Each row is a point on a landscape with many valleys, with its height.
A ball rolls from a point to whichever of its 2 nearest points has the largest drop for the distance, and stops where none of them is lower. Distance is the straight distance between rows; heights are no part of it.
q_644: [ -9  37  -1  23 -22  -2  35 -33  -2  19  22 -41  40   0 -17  -2  -7 -17
 -31 -17   9   2   3  17  -5  22 -30  33 -12 -41   4  -1  31  29  12]  height 34.0
q_116: [-54  -6  10 -48  -9  33  33  12  19  38  10 -47  33  39  -2  -2  17  -1
 -58  -2   0  16 -19   0 -15  20   4  11 -23 -17 -29 -23  13  11 -36]  height 45.3
q_645: [-35 -15  24  12 -27  17  34  36  15 -15  -7 -13  14  -1  -1  25  -2  30
 -39  -9   5  27 -24 -22 -19 -18   0  27 -22 -40 -34  13  14  -6 -40]  height 38.5
q_707: [ 11  32   9  31 -17  -6  16  -8  16   2  40 -39 -15 -17   5  -6 -13 -17
 -21 -42  11 -11  -6  12  37  11 -11  50  -8 -73   3  22   9  20  28]  height 40.7
q_788: [ -9   8 -29  13   5  -3 -15 -52 -18  -6 -27 -22  16 -19  21   1   3 -12
   2  18  22  12   9  16  13   1 -42 -20  12 -19 -12   6   4 -24   3]  height 55.2
q_905: [ 11   1 -58  -9 -40  31 -19 -22 -34 -19 -42 -13  -7 -48  12   9 -39 -15
 -10  27 -13 -21  -3 -19 -35  -2 -34  14   4  -7  -4  31 -17 -16 -15]  height 60.9
q_39: [  0  38 -13   9 -30  12   6 -16 -18   6 -29 -34  30 -13 -20  10 -14  -1
 -23  -1  22  17  31  24  -9  10 -25  18  -9 -26   1  -1  14   7  10]  height 30.1
q_302: [ 13  22  -1  -7   4  32  10 -49  -2  22  13 -30 -10  30 -14  -3  28 -47
  -9  20  -6  11 -21   5 -27  18  -4  26  11  28  39   2 -17  -2  20]  height 29.8
q_214: [-15  16 -13  15 -34  16   3 -36 -20  -2 -46 -45  18 -16  -9  -2  -6 -11
 -16  29   8   7  29  17 -34  19 -36  11   6   8  25 -26  13  -5   4]  height 26.3
q_821: [-35   4  16  11  33   8  29  29  33 -13  15  -5  -9 -14 -26  -2   4  16
 -10 -46 -12  15   3   5  37   9  20   6 -39 -57  -6   3  17  20  17]  height 53.2
q_610: [ 16 -24  11  -6  44  -7  -6  17  16 -38  17  24 -34 -65   4  16 -15  28
  -1  -9 -22 -35 -15 -20  36 -40  15  -5 -20 -18   2  10  13 -15  11]  height 13.5
q_333: [ 11 -29 -16   5  -7   8 -15 -30 -48 -37 -29  45  12 -19   1 -10  16 -28
  23  42 -22 -22  16 -32 -53 -26 -10   0  -1  31  23   6 -51 -31   9]  height 9.0
q_718: [ -1 -12 -16 -18   7  18 -25 -20 -30   5 -13  -1  17   4  43   9  -5   9
   3  22  13  -6  11  -9  29 -26 -21 -38  16  35 -36  24 -14 -12 -13]  height 12.9
q_804: [  2  -7 -18  14  23 -12  -4  -5 -69 -26  -7  76  38  12  17  19 -15   5
 -12  34 -16  10   4 -28  35 -29  -3 -60  -6  16  14   6 -26 -28  -9]  height 49.0
q_664: [-31  27   7 -51 -30  48  29 -39 -14  70  38 -38  58  51  -5   7   5 -28
 -67  20   1  -5 -16   9 -22  16 -14  32   8 -30  15  -5   9  11 -13]  height 70.2
q_698: [  6   7  14 -14  20  21  14 -19 -16   8  -3 -29  -5  -7 -32 -14   6   7
  25  22  -2 -11  15   3 -46  33 -12 -26   5  57  39 -63   7 -12  13]  height 29.3
q_636: [ 24 -30  36  15  -3 -39 -23  61   6 -11  -4  43 -26  21  11  18  19  43
   6  -6 -13 -23 -20 -18  15 -37  39  20 -13   6  -2  21   1  29   1]  height 39.5
q_488: [  5  -8   7  34 -20 -31 -27 -26 -45 -42 -31  25   4 -15   9  -1   7 -18
  44  34   6   7  35 -12 -27 -20 -18  17   5  22  11   1 -24 -24  23]  height 14.1
q_981: [  6   8  29  11 -15  -5  41 -31  17  24  24 -31  30  27 -17 -18  23 -18
 -17   0  -3  -6 -16   3 -48  29  -5  34  -2  19  -2 -24  24  28  -3]  height 11.1
q_378: [ 26   8   6 -26  27 -20  -9  12  14 -24  19  10 -31 -83   7   5 -40  10
  26 -30  14 -50  15   7  32 -20  10  -2  -1 -26   9  -7  17 -22  31]  height 18.5
q_6: [ 21   3  13   4 -20  -3 -52  15   3  -7  -9  14 -37 -14  19   9 -18  -5
  21   1   8 -10 -14 -33  10 -26   0  10  17  26   1  34 -16 -16  19]  height 50.8
q_830: [ 20   0 -12  20  14 -47  11   7 -22 -72  -7  50 -26 -56  -3 -13 -38   2
  18  17 -15  -6  26  -3   7  -5   9 -32 -14 -21  10 -33  -7 -52   6]  height 39.0
q_412: [ 29  23  -7 -19  12 -47 -50  16   8   5   2  19 -32  -8  22   3  -3 -35
  31 -15  25   7 -14  16  51   7   3  27  42 -13 -10  23 -21  -3  25]  height 33.9
q_7: [  3 -14  21   5 -11 -21 -10  27   7  35   3  16   7  63  17  14  21  21
  -5  14  13  28 -11  17  26 -11  21  -8  22 -12 -43  17  13  33 -13]  height 48.1
q_677: [  2 -34  -9  33  16 -27  10  31 -14 -23   2  42  19 -28  29   3 -17  49
   0  -3 -15 -12  13 -41   6 -18  16 -23 -10 -13  -1 -14  19   5 -22]  height 30.2
q_194: [ -3 -41 -17 -24 -15  -1  -8  -6 -26 -22 -35  29  15 -16  -3 -15   0  -5
  -3  17 -16  -6  35 -16 -32 -31  -3 -29 -27  30  10  -6 -17 -12  -7]  height 1.5
q_663: [ -6   4 -23 -43  11  38  11 -25  -7   0 -24 -23   4  -6 -28 -11  14 -17
   2  19  -7  -2   7  18 -35  34  -2 -37 -13  48   8 -57   1 -22 -15]  height 33.2
q_400: [ -1   4 -37  19   5   0  -7  -7 -61 -43 -30  50  28  -2   5  -8 -12  -6
  20  31  -5  14  28   9  23 -31 -18 -55   6  18   1   6 -26 -42 -13]  height 51.4
q_775: [  5  -8 -18  25 -24 -38  -4   6  -2 -24 -29  37   4  -7  -4  -2  -8   7
  14  -7   3   3  23  -2 -15 -19 -20  14 -15 -27   3  28 -34 -12  -9]  height 44.7
q_329: [  8  -7   0   8  25 -18 -10 -12 -11 -27  -5  26   1  14  32 -15  13  14
  31  34  -6  -5   2  -2   6   9 -23 -16  10  35 -35 -27   5 -29 -31]  height 22.8
q_740: [ 11  33  20 -29 -30  15  -8 -41  -5  38  12  -5  24   0 -15  11  19 -37
 -18   8  32   6   8  -1 -13  -6 -24  64  27   5 -17  -6  -5  35  30]  height 66.9
q_25: [-24  -8  -3   2 -14 -31 -11 -11  -3  13  -6 -19  17 -20   7   2 -14 -14
  -3 -27  25  17  26  20  37  11 -14 -13   0 -62 -10   5  15   9  26]  height 56.1
q_263: [  5  16 -26 -27  -8  40  14 -17 -12  -8 -22 -25  16  27 -17  -9  37 -17
  -2   1  -6  12 -17  17 -27  17 -30   4 -15  29  -5  26 -10 -19 -44]  height 39.2
q_611: [  1  16  12  11   1 -30 -31 -13  -4 -21 -10  26 -32  28   4  10  14 -20
  54  29  16  36  22  37  20  -7  -5  -2  29  11  -6  -5 -16 -22   3]  height 45.0
q_155: [ 18  11  -8   1 -46  28  -6 -19 -11 -26 -23 -19 -20 -53 -15   8 -26  -8
  -6   8  -7 -29  -7  -9 -25  -8 -33  49   9   0  -7  21 -29   8   7]  height 62.3
q_789: [-55 -13   7  10  11   4  24  11  36   1  -7 -19  11  26 -10  -5  19   6
   1 -15   3  33 -27   5 -16  24  11   1 -23 -37  -6   7  17  -1 -15]  height 30.3
q_279: [ -1 -21   1  58  47 -35  20  44   5 -42  -3  29  -8   8  -7  11   5  42
  39  -2 -20  19  28  -4  15  11  42 -14 -13 -39   6 -12  35   7 -11]  height 23.7
q_217: [  4  12  19  13  16 -13  19 -32  10  41  35  -9  27  51  -3 -28  32  -5
   9   4   7   9  -4   3 -23  29   1   0   5  19   7 -25  25  11  -5]  height 14.4
q_394: [ 33  23 -18 -33  -3  49  -6 -43  -2   4   8 -20 -27 -21 -12 -13  -1 -36
   3  15  -8 -16  24   0 -18  14   0  13  -7  43   5  -7  -3  18  37]  height 23.5
q_847: [  9 -37  15  12  39   3  24  50  14 -41   5  46 -13 -21  -4  -3 -13  47
 -11   2 -31 -41 -30 -34 -17 -25  49 -30 -39  20   2   5  14 -20 -10]  height 22.5
q_347: [  6  25  -6  30  33 -20  14 -21  14  51  22 -12  36  61  32 -12  20  -5
   9  -2  17  23  32  15  13  21   0  24  22 -14  10  -7  26  15  -5]  height 8.3
q_393: [ -5   5   1   7  26 -25 -47   2  17  36  11  11 -15  28  28  14 -34 -10
  28  -1  16  14  -3  28  34  11  12 -31  58 -17  -4   2  29  12  -1]  height 49.2
q_794: [ 11  18  -7 -20  17  19 -26 -40   0  29  26 -25 -16  -6  44  -1  -6 -36
  24  14  16   4  25 -10  16  -2   2  16  38  46  21 -30   5  18  36]  height 32.4
q_149: [-14  26 -20 -18   1  16 -24 -58 -15  -1 -24 -36 -18 -35  20  13  -2 -24
  26  35  26 -11  11   7 -17  18 -45  -5  28  -3   7  -7   3 -39  34]  height 57.2
q_231: [ 20  18  13 -20  25   8 -11  13  44   0  42   5 -40 -32  -7   0 -29   8
  13 -43  -1 -51   2  13  43  -6   8  16 -16 -27   8   1  18  12  41]  height 23.0
q_177: [  2  -2   0  20  -2 -30  -1  14  19 -17 -21  27 -15  17 -14  -2  17   3
  20  -1   9  30   7  17   5  -7   7   1   0 -11 -13  11 -16  -3   0]  height 42.0
q_953: [ -3 -16 -27  23 -23  -7   1  52   5   3 -23  14   6  -3  -8  12  -1  36
 -15 -23   1  11 -14 -13  -5 -25  -1   5 -10 -31  -9  36 -28  -3 -23]  height 47.4
q_852: [  4  -7  -7  11   4 -56  -5  13   5 -46 -18  20 -39 -37 -10  -5 -26  -2
  23   5   8  18  12  21  20  13   9 -23   9 -23   4 -37 -13 -32  -5]  height 38.1
q_527: [ 14   0 -29   2  -8 -15  -1 -13 -40 -54 -20  31 -13 -48 -24   0 -39 -10
   4  22 -22  -4  36   4   2 -10  -2 -21 -24  -5  13   0 -11 -47  13]  height 36.3
q_588: [ -9  13  17 -56 -31  38   0 -40 -12  60  10 -33  26  25  -4   1  12 -33
 -31  14   1  -1  10   2 -23  15 -21  22  11  21   6 -13  -6  21   3]  height 68.6
q_509: [-15 -22  -7 -10 -13  31   8 -36 -11 -49 -26 -11  -3 -17 -27 -12   8 -16
   3  13 -22 -11 -13   4 -43  13 -34   0 -18   5 -13  19   8 -17  -2]  height 20.2
q_508: [-11 -22 -23 -14  -7  22 -25  -3 -63   0 -22  15  32 -13  31   9  -7   4
 -28  14 -17   2 -10 -28  21 -16 -28 -49  -3  27 -21  37 -18  -6 -33]  height 6.4
q_451: [ -8 -10  25 -18  -8  10  30  42  12  26  17 -42  16  35   4  11  27  28
 -41 -20   1   3 -16 -21  11   9  15  24 -22   4 -29 -15  15  14 -30]  height 42.9
q_365: [  4  12  33  29   8 -15  31 -27  41   0  18 -19   2  -8 -16 -13   9  -7
   6 -19  -5 -17   4  19 -27  21 -12  46   2 -15   2  -9  10  38   8]  height 4.5
q_265: [ 11  28  25  19 -12   0  -5 -57 -16   6 -25 -42   4 -26 -28  11   5 -30
   4  22  25   6   9  13 -34  20 -24  26  25   2  43 -27  -4   7  38]  height 22.2
q_101: [-22  39 -12  -8 -13   1  25 -34   4  50  42  11  18  23 -17 -16   4 -43
 -44 -13 -19  28 -25   7  16  38  -8  15   2 -16  33   8   2  27   5]  height 42.7
q_500: [-28 -23  35 -12  28   0  13  13  48  29  22   3  -9  30 -12   0  11  11
  11 -24  -5   6 -24   2 -21  20  27   8  -4 -26   7 -10  23  12  -4]  height 34.3
q_576: [ 18   2 -15 -16   7  18  10   1  -8 -29  -6   6 -13 -46 -17   4 -18  23
   8   0 -10  -8  34   3  11  -6 -20 -12 -28   8   4  -8   4 -28  -2]  height 32.5
q_348: [-16 -28  -3  18 -16 -24 -20  12 -22  -1 -18  12  13  -9  39   5 -17  23
  -6 -14  15  14  19  -9  32 -22  -9 -21   1 -41 -24  26  -1  18   6]  height 53.9
q_383: [ -4   2  13  53  36 -30  30  34  26   0  -8  -4  -7  27 -16   2  27  37
  23 -26   0  23  -2   3  -4  22  35  10  -2 -30   8 -15  16  18 -24]  height 18.7
q_241: [  9 -24  -4 -24 -29  29 -10   4 -25 -18 -21  -6 -14   2  14  12   4  -6
 -10  16 -12  -9 -15 -26 -16 -17 -18   6  -9  39  -7  32 -23 -25 -29]  height 44.8
q_790: [ 18  -1  20   7 -12 -16   3  57  42   5  11   7 -23  42  -9   1  33  31
  -9 -29 -19 -35 -21  -3  11 -18  40  37 -19  -3 -17  19   7  48  -3]  height 36.2
q_933: [ 15   5  17   4  29  -1 -15  -8   9   7   3   8  -8 -26  -7  -6  -3  31
  33 -11  16  -3   0   0  -4  15  -2 -35  18   2  -8 -42  23  -4  -7]  height 21.0
q_180: [-20  26  19  24 -25  -4  38 -30  11  10  48 -33  20  -1 -27  -8   0 -33
 -43 -48 -11  -4 -16  21  23  14  -6  44 -16 -69   2  18  20  41  29]  height 37.7
q_398: [ 19   2   5 -24   5  37   1  20  18   2  22   1 -26 -25 -12   6 -22  29
   4 -31  -9 -33  14  -9  16 -22 -12  -2 -30  15   1  -4  18   1   5]  height 28.1
q_939: [ -4   7 -32 -37   5  53  13 -34 -22  33 -10 -48  17  35 -15 -17  30 -53
 -23   9 -15   6 -23   8 -33  31  -2   0  -6  42  25   8  -7   5 -18]  height 34.6
q_761: [ -1 -37  -4 -33 -13  -6 -22  24  -8   3 -22  33   3  20  10  -3  -7   9
  -9  24  -8   2  32   3  -4 -36  13 -36 -15  51  -6   4 -16  -7 -10]  height 8.9
q_715: [  9 -28   1   3  26  -2   7  17 -19 -16  10  12   9  -3  -1 -18  23  31
  15 -25  -1   4   2 -13  13  -9  18 -52 -26  40  -4 -17  16   4  -6]  height 9.4
q_126: [  1 -34  10 -52  14  10  12  24 -26  14  -7 -17  26  28  10  12   2  40
 -13  32  16  -3  -3   0 -17  -2  11 -60 -10  44 -40 -22   1 -42 -43]  height 39.6
q_735: [ 23 -20  29 -17  16  -8  -4  32 -21 -12  -3  20  18  29  -5  21  10  48
  15  40  12   6   3  -6  -8 -16  24 -36 -15  25 -13  -2   8 -41 -19]  height 42.5
q_34: [  3 -21 -12 -16 -24  14  -7  43 -11 -24 -22  11  -9  10  -4  -2   1  14
 -21 -12 -24  -3 -36 -14   3 -25  14 -27 -33  31   9  49 -18  -9 -15]  height 47.9
q_681: [  8  14  10  30 -19   6   9  10  25  21  25 -29  -8  14 -10   4  -3  12
 -10 -33  14 -17   1   3  24 -16   5  40 -13 -29  -2  28   3  33  32]  height 41.5
q_601: [ -5   4 -16  -7  -9  48  15 -63   0 -26 -20 -43 -23 -20 -39  -3  14 -34
   9  26 -17 -29 -12  24 -51  29 -32  11  -4  10  14   2   6   0  25]  height 13.0
q_711: [ 14  10 -30 -13 -16  31 -31 -43 -36 -37 -31  -1 -31 -47   3  26 -18 -16
  12  42   2 -10   2 -14 -24  10 -37  -2  30  16   3  -5 -23 -36  20]  height 59.1
q_734: [ 25 -10   0 -10  11  13 -28   7   9 -37  -5  27 -47 -27   2   0  -1  -2
  33  12 -15 -17 -16 -21  -6 -25   2  -1  -2  40  20  13 -20 -22  15]  height 52.6
q_838: [ 19   7 -23 -28   6  50   6 -60  -6 -19   4 -25 -45 -18 -31 -12  -7 -39
  26  25 -15 -24   6  21 -46  22 -12 -20  11  37  18 -18   1  -5  49]  height 17.7
q_977: [-23   6  -2  20  37 -28   0  11  14 -27 -20  15 -28 -24  -2  12  -7  15
  14   9  -3  35   0  -2  20  14  -6 -15  11  -4  -4 -45 -10 -34 -45]  height 35.8
q_625: [ -5  16 -41  16  10 -25 -23 -23 -32 -15 -41   8  24  -7  30  -4 -10 -11
  24  17  20  17  27  28  33  -2 -39 -41  23  -8  -9  16 -38 -36  -6]  height 53.5
q_434: [-33   8  -1 -29 -68  37  38  12   2  59  49 -34  50  67 -16  -5  20 -21
 -67 -14  17 -13 -25  10 -18 -23  15  31  -1 -45  -3   2 -13  38 -19]  height 72.8
q_351: [-33   4   3 -40 -23  32  39  -9   9  67  58 -16  49  53 -14 -16   4 -17
 -79  18  -3  11 -30   7 -21  12  27  28 -15 -41  18   0   6  12   3]  height 71.5
q_320: [ -3 -25   5  11  13  16   3  11  -7 -22 -23   2 -10   4 -37 -10  25  18
  24  17   0  12  -1   6 -34 -14   8 -26 -16  29  26 -22 -28 -35  -9]  height 20.1
q_307: [-14   8 -34  14 -13 -12  14  55  11   4  12   7  -6  19   6  -6   3  33
  -9 -34  -1  15  13  13  61   9   1 -23 -15 -34 -26  33  11  33   6]  height 53.4
q_983: [  6 -39   1   2  -4   4 -10  21 -19 -31  -4  48 -14 -24   2  -2 -14  -4
   3  -8 -39 -33 -28 -36  -4 -38   9 -27 -24  49  30  30 -14 -25   8]  height 51.2
q_280: [ 17  40  -7  -9 -53 -13  -5 -36  -3 -13 -10 -13  -7 -48 -38  11 -16 -44
  -3  -1  14  -6  -4  17 -17  13 -28  56  31 -16 -21   4 -14  20  28]  height 63.9
q_766: [ -9 -15 -21  -3  19  25  -3   0  38  13   5 -20 -27 -28  -9 -15   0  -7
 -20 -14  -4  -4 -38  -8  -1  14   1  -5   5 -16  16  -5  -4  11   5]  height 47.7
q_528: [  5   9  -4  39  24 -27  24  14  24  38   2 -18  19  60  21  12  33  15
   7 -15  17  31  -1  11  -1  20  15  17  27 -29  -2   0  15  24 -29]  height 13.3
q_230: [ 12  19  26  17 -18  -7 -13 -34 -16 -11 -23 -16   0 -15  -8  10  -1 -13
  38  19  15   6  27  13 -23  -3 -27  35  12   5  16  -3 -13 -21  37]  height 18.3
q_5: [-29   8  33  -3 -51  -2  36  40  17  18  23 -35  19  42   1  19   5  22
 -44 -18  11  16 -28  -1  -7 -12   2  37 -14 -27 -34   3  14  12 -36]  height 40.9
q_93: [  3  11  11   8  19 -42 -60  17   2  -2 -12  24 -29  29  41  21 -13  -3
  46   3  12  24  17  23  41  -8  10 -11  48   7 -10  13   2  -4 -19]  height 47.2
q_515: [-20  14 -17 -14 -58  37   8  -5  -5  36  10 -41  41  40 -10  -3  27 -25
 -43 -17  11   1 -26   7  -7 -11 -15  22  11 -16 -21  26  -2  33 -26]  height 74.1
q_341: [  2  15   1  -4  -2  -8 -21 -14  27  20  -6  -1  -5  12   2   9  11 -17
  -3   4  22  21  -1   7  10 -11   3  12  20  -5  -7   6 -10  15  -7]  height 39.3
q_178: [ -5  14 -20  19  -4 -33 -13  41  11  22   9  20 -12  36  34  11   0  28
   6  -6  14  22   5  29  72  -5  12 -11  27 -33 -44  32  14  37   2]  height 51.1
q_770: [-45 -17  18 -38   5  -4  36   9  17  54  26 -29  42  65   2  -7  32 -10
 -29  -4   7  22 -15   3 -22  33  28  -5 -17  -6   1 -15   7  20 -19]  height 47.6
q_979: [ 14 -24  34   6  22  13  24  55  53  -3  19 -13 -19  13 -15 -16  14  42
 -23 -24 -18 -40 -27  -2 -10  -7  45  -1 -36   6 -15  11   1  30  -4]  height 32.9
q_87: [ 16 -14  -8  11  10 -40 -24  22 -26 -21   7  79   5 -21  41   2 -24  -2
  29   7 -11 -21  25 -42  24 -46  21 -19  13  39  12   4  -5 -11   5]  height 44.3
q_27: [-35 -21   3  12 -14  -5  13 -23  12 -18 -20 -19   6  -4 -13  -5  17  -7
  -6   8 -11  16 -11  12 -24  20  -8  -9 -26 -10 -12   5  12  -2  -8]  height 25.8
q_693: [  6  40 -15  -8  10   2 -22 -35   8  39  36  -5  -1   2  36 -18  -2 -59
  -3  -7   1  21  18  -4  27  13   1  38  36  29   8   0 -14  22  34]  height 35.4
q_904: [  4 -33  16  -2  15   0  33  79  19 -27  10  23  -4  12 -18 -10   0  71
 -14 -12 -12 -51 -28 -16  -8 -25  63 -29 -59  -2 -17  30   9  10  10]  height 28.2
q_694: [  4 -16  27 -28 -16  -7 -11  34 -11  18 -10  -6  14  56  11  32  12  34
  -8  14  18  10  -5   4   3 -18  17 -12  -6  23 -27  20  -1  -7 -16]  height 45.4
q_417: [ 20   3  15  18   5  18   1 -11  -6  10 -19 -28 -13  -2 -27   7  24  -3
  -1  10  12  22 -17   3 -25   7   0   2   7  38  33 -22 -34   6   7]  height 25.0
q_819: [ 16  25 -13 -12  -6 -38 -27 -23  14  11  -8  12  -8  -5  18  14  13 -52
  17   4  34  24  -3  15  24  -6 -14  51  48 -15 -14   9 -36  11   2]  height 36.5
q_696: [ 28  38   2 -27 -13 -24 -44   1  12   7  22 -13 -37 -42  13   3 -21 -41
  10 -20  17 -17  -6  -3  50   9  13  49  28 -18 -10  28 -18  -7  54]  height 31.0
q_145: [ 13   1  13   7  10 -35 -39  16  25  23   8 -11 -28 -13  26  18 -34   0
   5 -13  25   4 -13   3  35   8   8  -1  46 -55   0 -19   8   0  -3]  height 50.9
q_220: [ 20 -14   2  18  49 -18 -12  36  12  10  14  17 -12 -12   5 -10   9  22
  47 -19  12   3   9  -2  15  -2  40 -41  13  22  10 -39  42  11 -23]  height 16.4
q_801: [ -7  39 -14  -2   2   3  26  -6  21  29  28  -2   0  -1 -27 -10  -7 -27
 -26 -53 -11  26  -8  25  35  38 -13  17  -9 -31  27   2  -5  20  15]  height 46.6
q_563: [ 29 -28  11  16  52  -6   4  28  18 -46  -2  53 -35 -43  -7   7 -21  33
  13  18 -28 -46 -17 -25  -6 -33  26   1   0   1  16 -12  -9 -15  -2]  height 17.9
q_252: [ 11  -9   3  15  -5 -27 -52  30 -10   5 -17  36 -17  21  42   2 -13   7
  43   4   6   9  11  -5  18 -25  16   3  34  39   1  37 -11  -5   1]  height 49.1
q_955: [-42 -15  31   2  25  24  36  20  58  46  40 -15   6  31 -20 -14  16   7
 -38 -26 -12  -5 -50 -10 -26  26  46  30 -13 -40   9 -12  21  37  -5]  height 37.9
q_666: [ -1 -21  -8  -2   5  -6  -3  18 -49 -15  -6  15  46   2   8  -6   8  30
  -1 -11  -7  10   4 -19  16  -6 -15 -57 -27  35 -22  17  13  -3 -17]  height 14.7
q_293: [-14  -5  -7 -32  12  23  23   4 -17   9 -11 -29   8  25   5  13   0  10
  -9  34  14  12  19  16 -22  10  15 -53  -8  57  -8 -54   6 -39 -35]  height 36.9
q_395: [-13 -26 -10  20   9  26   2 -28 -29 -52 -40  10 -11 -26 -19  -8  19  -4
  31  22 -26 -20  -1   5 -50 -12 -18  -9 -15  19  48  -9 -37 -32   5]  height 14.6
q_648: [-30 -23   8   9  22 -21   4  30  20  -9 -16  30 -11 -14  21   8 -14  33
   7 -17 -11  16  -2 -27  10   7   0 -11  -3 -25 -16 -19  15  -2 -40]  height 33.1
q_226: [  5  41  14  -3  11 -22   2 -19  17  52  58  25   6  34  15 -16   1 -43
 -12  -8 -14  14   0   4  31  24  10  41  29  12  39  -1  -1  37  12]  height 38.6
q_928: [-38 -19  28  -2  12  52  41   2  35  30  30 -31   8  -4 -27 -21  -4  -6
 -50 -25 -15  -5 -41  -3 -37  35  31  -2 -17 -23  27 -15  13  11   7]  height 41.1
q_216: [-10  -9  10 -11  21  -3 -10 -19  -2   1 -12  -7   2  46  43   9  14  -5
  20  34   2  19   8  16  -3  -5 -10 -24  33  37 -35  -4  -7 -21 -24]  height 18.8
q_952: [ 11 -14  -1  14  -9 -39 -41  37   8   9   9   6 -11 -27  41  12 -33  19
   7 -20  17  -3  18 -13  45 -12  14  -7  26 -35 -10   1  12  24  -7]  height 52.1
q_917: [  4 -21 -22  12  -2  28 -18  26  18  22  -2  -7  -8 -18  -4 -11   3  25
 -12 -29   8 -10 -32 -15   1 -16   5  -7 -10 -14  -8  23 -21  14   1]  height 49.7
q_721: [ 14  -1 -18  -1 -22  27 -16 -17 -36 -29 -35  -5   7  26  -4  -1  25 -20
  16  28  -9  13  -9   7 -29  -8 -24   1  -2  43   1  40 -34 -38 -22]  height 42.3
q_863: [-28   0  -6  -7   8  39  17 -31  20  46  15 -39  13   3  -8 -16   6 -18
 -32 -12  -1  -1 -38  -3 -28  30  -4  -6   2 -16  31  -5  14  18   8]  height 44.4
q_575: [-15  -3 -10  18  -5  -5  18  -8 -13 -29 -33  14  23   3   7 -10 -10  25
  -6  40 -12  11  16  -5 -17  14 -25 -31 -14  21 -34 -28   5 -41 -43]  height 26.5
q_221: [ 37  11  10  21   6   9  11 -12  11  -9  16  -2   2 -13 -20 -22   2  -1
  16 -23 -14 -19  17   5 -27   9 -16  11 -22  29  -4   9   5  19  20]  height 11.8
q_824: [ 11 -27  -6  59  26 -45   5  30 -11 -38   1  43  -6 -17   7   0 -16  35
  43  -6  -5  -4  20 -20   5 -14  34 -27   7 -15  33 -11  14  -7 -11]  height 27.2
q_942: [-23 -15   5  -6  11 -19   5   3  23 -16  -4 -12 -10 -46 -23   2 -22  -9
 -18 -33   4  20  13  14  38   4   6  -9 -17 -69  10 -10   6   3  34]  height 56.0
q_702: [ 13  15  -1  17 -34  -1   1  54  15  24  23 -23  -2  40   5  -8  19  27
 -22 -18  12  -7  -2  -8  12 -25  19  38  -2 -13 -19  26  -9  38   1]  height 39.1
q_336: [  8  47  20 -12 -46  -8   8 -44  15   6  33 -13  -5 -16 -12   8   2 -53
  -6  -7   5   4  -7  10  -7   8 -29  81  28 -20 -15  12   7  29  28]  height 65.4
q_48: [  8  -4   8 -13   3  39  20  -6   4   3  12 -24  20  -2 -42 -33   6  -1
 -13 -37 -36 -29  -6   7 -27  28  -2   3 -38  25  -8   3  11  31   6]  height 18.6
q_966: [ 30  21 -28 -24  -4  30 -25 -19 -14   8  13 -17 -24 -22  17  -1 -17 -18
   7  27  13   5  36   1  32 -16   3 -12  17  62  -9 -10   6  -3  24]  height 28.6
q_338: [ 28 -31  15  14  11 -32 -26  47  -2 -14   7  55  -6 -13  30   3 -21  28
  20 -11 -16 -43  17 -35  17 -49  45   5   2  13   9  16  19  16  12]  height 42.1
q_332: [ 21 -22  -8  22   6 -47 -23  -2 -45 -23   1  99  24  -4  30  13 -22  -8
   0  27  -6  -7   9 -43  37 -41   9 -40  10  -9   4  -3 -24 -23  20]  height 46.5
q_516: [-10  21 -20   4   9   0  16  26  23   7  14  -1  -8  -2 -11  -7  -6  18
   1 -61  -9  17   9  14  52  18   3  -4 -26 -20  12   7  13  19   6]  height 50.2
q_844: [-34 -29  14   7  -6   4  24  31   2 -27 -22   6  16  -9   6  18  -8  42
 -21   6  -7  14 -17 -36 -30   2   1  -3 -27 -11 -14 -16   4 -16 -42]  height 36.0
q_548: [-35  10  -7  -8 -14   1  21 -29 -29 -28 -54 -25  37  24  16   0  12   0
   0  43  -8  -2  17  18 -38  23 -41 -22  -2  38 -22 -20   7 -33 -46]  height 30.0
q_467: [ 26  27  18 -29  20 -21 -19  -7  36  29  31  -4 -43 -32  -5   4 -28 -23
  21 -30  20 -27   0  18  27  12   6  29  27 -51  17  -3   2  -1  52]  height 27.4
q_503: [  7  26  11  11  19   2  -8 -29  -1   6   9   2  -8 -22 -23  -7  -7  -3
  49   6  21  -7  28  10 -25  31 -17 -25  34  21  24 -60  17 -10  15]  height 25.2

Call two points neighbours if one is among the 2 nearest of the other. Go from one point of each pair to the other, from neighbour to neighbour, staying as low as possible. Name the highest point that can't be avoided.
q_601, q_365 | q_917
q_333, q_610 | q_681
q_508, q_715 | q_666
q_347, q_365 | q_217
q_610, q_347 | q_830

For each start below, name the point where the ball stops.
q_801 | q_601
q_434 | q_610
q_149 | q_610
q_953 | q_610
q_178 | q_715
q_766 | q_601
q_611 | q_610
